Points, in no order, along strands that fork, close into loops and pass close to each other.
In the rows, zero is written as 128.
Points whose rows are less than 87.3 apart are linked; no others are. Some points are linked to none.
gev: [138 162 180 130  89 110 150 143 155 152 126 180  89 136 140 116 117 137
 156 102  93  91]
sela: [140 122 156 151 110 194 117 182 100  72 111 196 157 117 139 123 159 167
 125 127 101 110]
podes: [118 168 128 128 119 157 134 137 133 123 137 184 106 167 109 126 116 153
 155 117 101  77]
Mige: [169 136 153 125  99  85 162 110 164 113 127 140 109 116 152  90 147 125
 158  84 131 154]
Lago: [111 171 177 111  54 138 139 108 182 119 108 161 109 145 112 102 117 181
 173  80 137 112]
nog: [162 146 123 123 123 170 120 146 113  42 102 135 171 127 146 106 173 167
 161 115 163 132]
moz: [145 116 113 139 172 133 128 151 148 198 121 133 142 134 155 189 117 106
  86 176 106  87]
moli: [137 133 133 141 147 155 166 178 112 156 189 200 125 166 110 146 111 146
 119 153  17 113]
vosit: [ 85 164 126 120  86 155 156 108 139  85 125 139 135 135  63 107 106 183
 141 121 152 137]
zerik: [120 149  91 130 163 161 117 143 101 117 159 151 124 187 109 149 131 126
 138 140 105 101]
Zegi: [123 124 152 133 146 112  84 131 148 201 106 109  86 131 178 158 118  89
 106 128 143  87]
riva: [157 119 110 152 134 191 137 169  74  77 125 155 200  96  95 124 152 132
  98 167 118 123]
nez: [ 80 169 116  88  94 155 140  93 159  95  94 135 151 155  77  98 102 194
 162 123 181 125]
Beb: [ 88 127 125 158 128 185  92 156  90 117 129 138 113 126 111 158 112 139
  90 135 120 121]
runav: [137 120 137 165 120 207 139 182  83  80 134 178 170 108 113 118 154 151
  96 145  82 127]
gugo: [123 107 183 116  60 116 150 102 149 100  73 142 138  69 102  88 137 169
 137  97 173 180]
Musiz: [106 169 110 108 110 129 157 119 150 160 118 177 117 162 106 125 100 152
 160 135 105  69]
noto: [ 80 158 176 105  56 164 121 101 169 106  84 153 124 130  97  98 113 197
 161  91 164 108]
disun: [165 123  93 116 155 102 151 113 127  98 150 126 147 140 141 105 151 104
 146 128 125 141]
Lesib: [139 123 169 147  80 173 139 159 126  73  89 187 149 104 148 107 152 171
 131 102 121 110]
mov: [141 114 132 147 173 150  72 155 108 157 106 122 110 143 175 157 140  81
 120 135 131  76]
lumo: [105 113 134 129 122  75 130 112 143 172 196  68  73 129 119 127  99 126
 126 114  89 175]
zapa: [134 121 132 148 121 103 117 126 118 120 154  91  85 111 124 114 140 111
 122 102 135 164]
gogiv: [131 121 103 141 173 140  95 133 100 137 116 109 126 146 142 144 139  82
 123 141 153 111]
Paba: [159 105 148 145 160 115 100 141 131 186 123 149  97 130 186 175 131  86
 116 138 115  76]
bep: [157 124 127 135 134 150 101 140 109  56 109 116 147 118 156 104 166 131
 149  99 167 144]
kir: [139 121  97 130 145 170  90 142  68  80  91 112 184 102 132 129 161 114
 115 161 171 126]
pove: [108 121 120 109 118  91 163 103 165 205 125 124 117 127 107 151  83 123
 119 150 122 106]
bup: [141 153 106  76 160 102 139  75 152 107 114  93 134 159 144  98 130  98
 176 106 182 139]
mup: [163 131 110  69 151  84 169  74 157 147  78 132 164 127 151  98 137  78
 156 133 186 115]
volo: [156 115 127 165 181 139 117 184 147 187 168 133 134 140 166 212 123 145
  72 185  81 144]
vakeb: [103 160  98 126 109 176 155 140 117  80 138 150 148 146  68 114 119 174
 120 137 122 127]
faru: [150  91 138 133 126 122  92 129 101  90  66 105 160  78 175 114 177  95
 122 116 176 143]
sak: [134 124 169 112  70 101 165  98 171 116  97 140 120 102 104 100 123 156
 151  88 150 163]
gipa: [129  99 165 190 112 133 120 171 135 149 165 109 102  96 128 168 120 145
  67 142  82 163]
ker: [103 111 129  99  96 128 119  78 121 101  73 100 175  77  78  94 117 157
 123 131 216 188]
loto: [111 127 124 165 155 195 131 192  98 148 177 151 131 155  97 178 101 148
  73 163  62 129]
Zir: [116 129 123 141 168 167 117 182 111 155 207 146 102 179 108 162 100 147
 109 151  44 129]
Rap: [114  77 176 192 103 150  88 167 116 148 121  95 119  65 150 166 136 131
  38 143 118 157]
Vafan: [146 124 157 127 110  78 146 114 144 132 136 110  88 109 135 102 138 107
 142  86 121 174]
Der: [163 125 115 130 143 187 122 163  85  64  97 169 219 111 126 121 169 141
 127 156 134 103]
mon: [ 93 142 118 143 111 191 146 148  85  88 109 161 164 114  76 123 119 173
 103 143 125 133]
bod: [177 143 126 125 123 124 166 133 141 102 147 175 128 145 139 112 149 137
 162 114  98 118]
ganug: [110 133 125  97 108 131 119  86 139  95  84 103 146 121  91  98 116 152
 143 107 202 153]
pil: [109  59 166 159 121 145 104 131 107 146  72  97 178  52 162 147 152 100
  65 158 170 129]
rup: [115 139 106  71 167  93 103  90 135 132 115  89 102 168 160 109 123  89
 172 108 176 123]
nedev: [131 134 104  70 143  80 168  72 165 164  93 122 143 141 115 111  99  94
 160 134 176 122]
zegag: [136 120  78 137 178 136 125 144 111 157 167 121 159 156 112 165 119 109
 104 180 116 105]
mak: [ 89 195  97  88 125 116 126 104 138 123 178 136  94 192 109 115 104 153
 191 110  99 108]
mor: [185 126 102  88 160  79 190  86 143 130 111 142 162 131 151 109 146  81
 151 141 145 125]
Goz: [123  81 164 152 116 126  81 135  93 101  91  97 135  75 174 121 158 108
  93 104 159 144]
regub: [125 126  97 108 126  78 173  99 140 127 174 109 136 134  97 120 114 125
 138 128 103 164]
voraz: [102 115 116 163 120 147 135 143 101 103 146 111 139 100  84 141 140 144
  80 145 133 156]
suba: [107 130  72 130 167 150 145 126 123 176 140 120 167 147 100 176 103 120
  92 198 120  91]
Pof: [119 143  93 140 145 161 145 141  99 100 160 149 153 151  80 146 125 141
 122 151 105 127]
gem: [147 106 145 179 151 126 115 183 138 175 176 113 100 121 157 187 120 135
  64 155  63 149]
punob: [130  99 102 138 160 109 115 125 118 140 148  75 117 121 128 145 136  99
  86 147 143 150]
gan: [129 104 128 120 114  76 188  97 159 180 112 136 130  99 101 125 102 116
 111 140 135 138]
Bofi: [157 117 118 155 178 132 105 177 134 177 153 132 130 150 157 192 131 107
  87 171  82 107]
piba: [153 112 119 124 119  95 184 118 147 136 103 148 140 100 125 116 133 104
 129 136 134 135]
Bivu: [138 132 133 143 104  80 162 156 134 141 223 144  87 142 125 124 120 151
 145 112  29 163]
rif: [139 135 103 136 160 158 165 168 121 168 170 192 146 171 111 164 113 144
 111 170  53  94]
giz: [ 99 128 131 174 132 212 114 183  85 115 146 157 130 134 100 158 104 156
  67 145  99 128]
fal: [115 134  79 121 169 143 116 127 133 181 105 114 154 155 121 176 107 100
 105 182 153  74]
Silug: [148 112 142 128 109 130 119 120 125 105  67 141 147  98 156 108 156 122
 126 120 166 122]
kosuz: [151 101 120 127 176  65 110 118 131 174 187  57  82 131 185 151 127  85
 128 130  87 170]
kof: [ 86 148 146 104  83 156 114 101 150 109  73 134 130 132  97 109 115 175
 149 107 191 117]
gid: [118 122 101 106 173  76 108 106 134 167 187  53  82 147 164 135 116  93
 146 127  99 145]
gava: [ 82 144 180 135  67 124  84 116 122 128 110 111  73 113 112 105 115 151
 130  79 156 140]
Fek: [168 141 109  97 171 104 128 101 127  90 120  87 112 148 178 100 153  84
 177  94 162 141]
Gamol: [118 143 133 136 148 142 135 167 116 157 188 177  94 187 112 150 108 139
 148 134  30 103]
pib: [110  91 186 197  91 136 122 162 121 139 136 115 110  66 132 136 124 150
  60 125  97 157]
Kedi: [153 153 127 127  98 155 175 144 157  75 115 176 164 126 121 103 144 183
 148 115 122 116]
zab: [ 96 122 133 151 113 190  88 161  90 100  96 161 140 126 130 130 138 147
 111 130 135  96]
dofa: [137 130 151 112  96 151 136 118 137 108  57 162 181 106 149 106 150 145
 139 126 166  92]
vefof: [179 123  84 127 164 131 142 134 103  81 134 118 179 117 133 110 162  92
 134 145 145 140]
nesar: [ 76 166 101  85 140 107 111 101 137 154 161 117  90 184 116 124 104 125
 179 112 124  96]
muraf: [119  87 134 162 130 150 103 142 111 150  99  94 160  77 130 153 132 122
  53 161 154 137]
tol: [107 167  82  97 142 144 124 122 124 104 168 149 121 186 103 130 115 145
 175 131 110 112]
vufim: [113 112 123 148 130 167  96 149  89  98  87 129 154 104 130 143 151 117
 103 149 156 108]
bebe: [117 122 201 124  56 106 125  96 167 138  91 136  89  94 104  99 116 140
 141  83 152 155]
doko: [141 110  85 155 181 134 114 143  98 140 165  89 144 128 121 162 137 104
  95 167 119 145]
Mele: [108 136  95  79 133  85 128  93 121 149 216 108 102 183 133 122 114 142
 186 116  38 135]
banuv: [167 128 136 136 116  96 165 128 155 128 117 165 121 125 153 120 144 115
 141 120 118 118]
finez: [111 136 112  83 149  84 127  80 154 169 101 102 103 147 126 116  99  89
 148 129 174 118]
pata: [133 157 124 134 108 174 137 151 129  86 118 182 133 146 120 122 124 161
 150 121 118  99]
Degag: [134 179 186 115  65 104 157 120 182 145 116 180  85 140 123 102 109 158
 179  88 117 109]
mela: [126 100 155 169 105 122  98 147  92 101 128  97  98  89 141 116 152 118
 102 102 140 166]
gop: [ 93 133  96  91 153  82  91 100 134 198 197  74  75 166 160 129 103 113
 176 124  73 127]
gite: [164 114 128 123 151  99 128 105 123  94 116  93 125 120 168 104 162  81
 132 100 169 157]
ruku: [132 131  74 113 188 139 103 133 105 143 115 107 153 166 135 158 135  78
 133 165 157  80]
Named: [188 147 113 124 122 129 199 121 151  83 128 172 174 129 120 101 148 148
 155 122 116 116]
rav: [159 117 104  95 159  60 166 101 150 151 134 123 142 146 157 118 124  83
 154 131 115 119]
lida: [ 80 158 121 103 135  97  90 104 133 153 137  89  67 167 123 125 101 109
 165 106 146 114]
nulud: [113  99 170 106  76 121 121  73 150  96  57 119 166  75 103  88 119 170
 138 108 189 180]
neb: [171 122  90 131 146 154 127 143  93  74 116 121 209  95 114 112 167 110
 111 158 165 133]
vipip: [ 92 119 204 124  68 105  77  92 141 155  99 115  83  86 122 109 109 125
 128  73 158 156]
nuf: [ 94 130 127 102 110  51 147  89 156 178 200  84  77 135 122 111  99 124
 159 102  78 166]
Kula: [ 97 151 171 122  93 123  80 110 136 102 124  98  71 125 133  93 129 128
 154  79 164 155]
tep: [152  91 109 137 178  84 117 118 129 164 165  61 118 124 173 154 137  72
 106 142 123 165]
sulib: [132 136 156 110 115  62 137  98 153 157 161 101  76 129 126 108 115 113
 165  86 106 155]
Mekov: [116 148 115 114 117  99 171 113 154 166 126 151 109 136 105 137  98 132
 141 140 118  95]
zitu: [145 144 117 126 126 182 138 150 105  55  98 162 193 126 130 110 153 170
 144 135 143 108]
lofe: [180 110 124 126 143 121 119 120 100  70  93 103 157  96 166  93 170  99
 144 120 167 156]
som: [116 106 139 152 119  76 129 115 138 158 163  79  78 102 128 136 120 110
 100 112 122 176]
Nilok: [116  91 156 180 126 148  89 160 108 148 115 121 130  94 145 163 135 127
  65 144 134 124]
meda: [112 163 132 110 132 112  90 105 128 105 136 103  80 148 138 103 119 117
 168  92 164 128]
noluv: [123 124 128 141 150 113 120 132 155 201 118 115 109 137 140 178 106 112
  93 153 135  84]

A tip is a point with one link. Name the tips that can be reached along the links from each point below, in the order of the rows.
Nilok -> pil, gop
lumo -> Lesib, dofa, rav
Degag -> gev, mon
zab -> disun, rif

How many points has the smallest loop of links through each point below? Write 0 if it is on no loop.
bod -> 11
ker -> 20
lumo -> 6
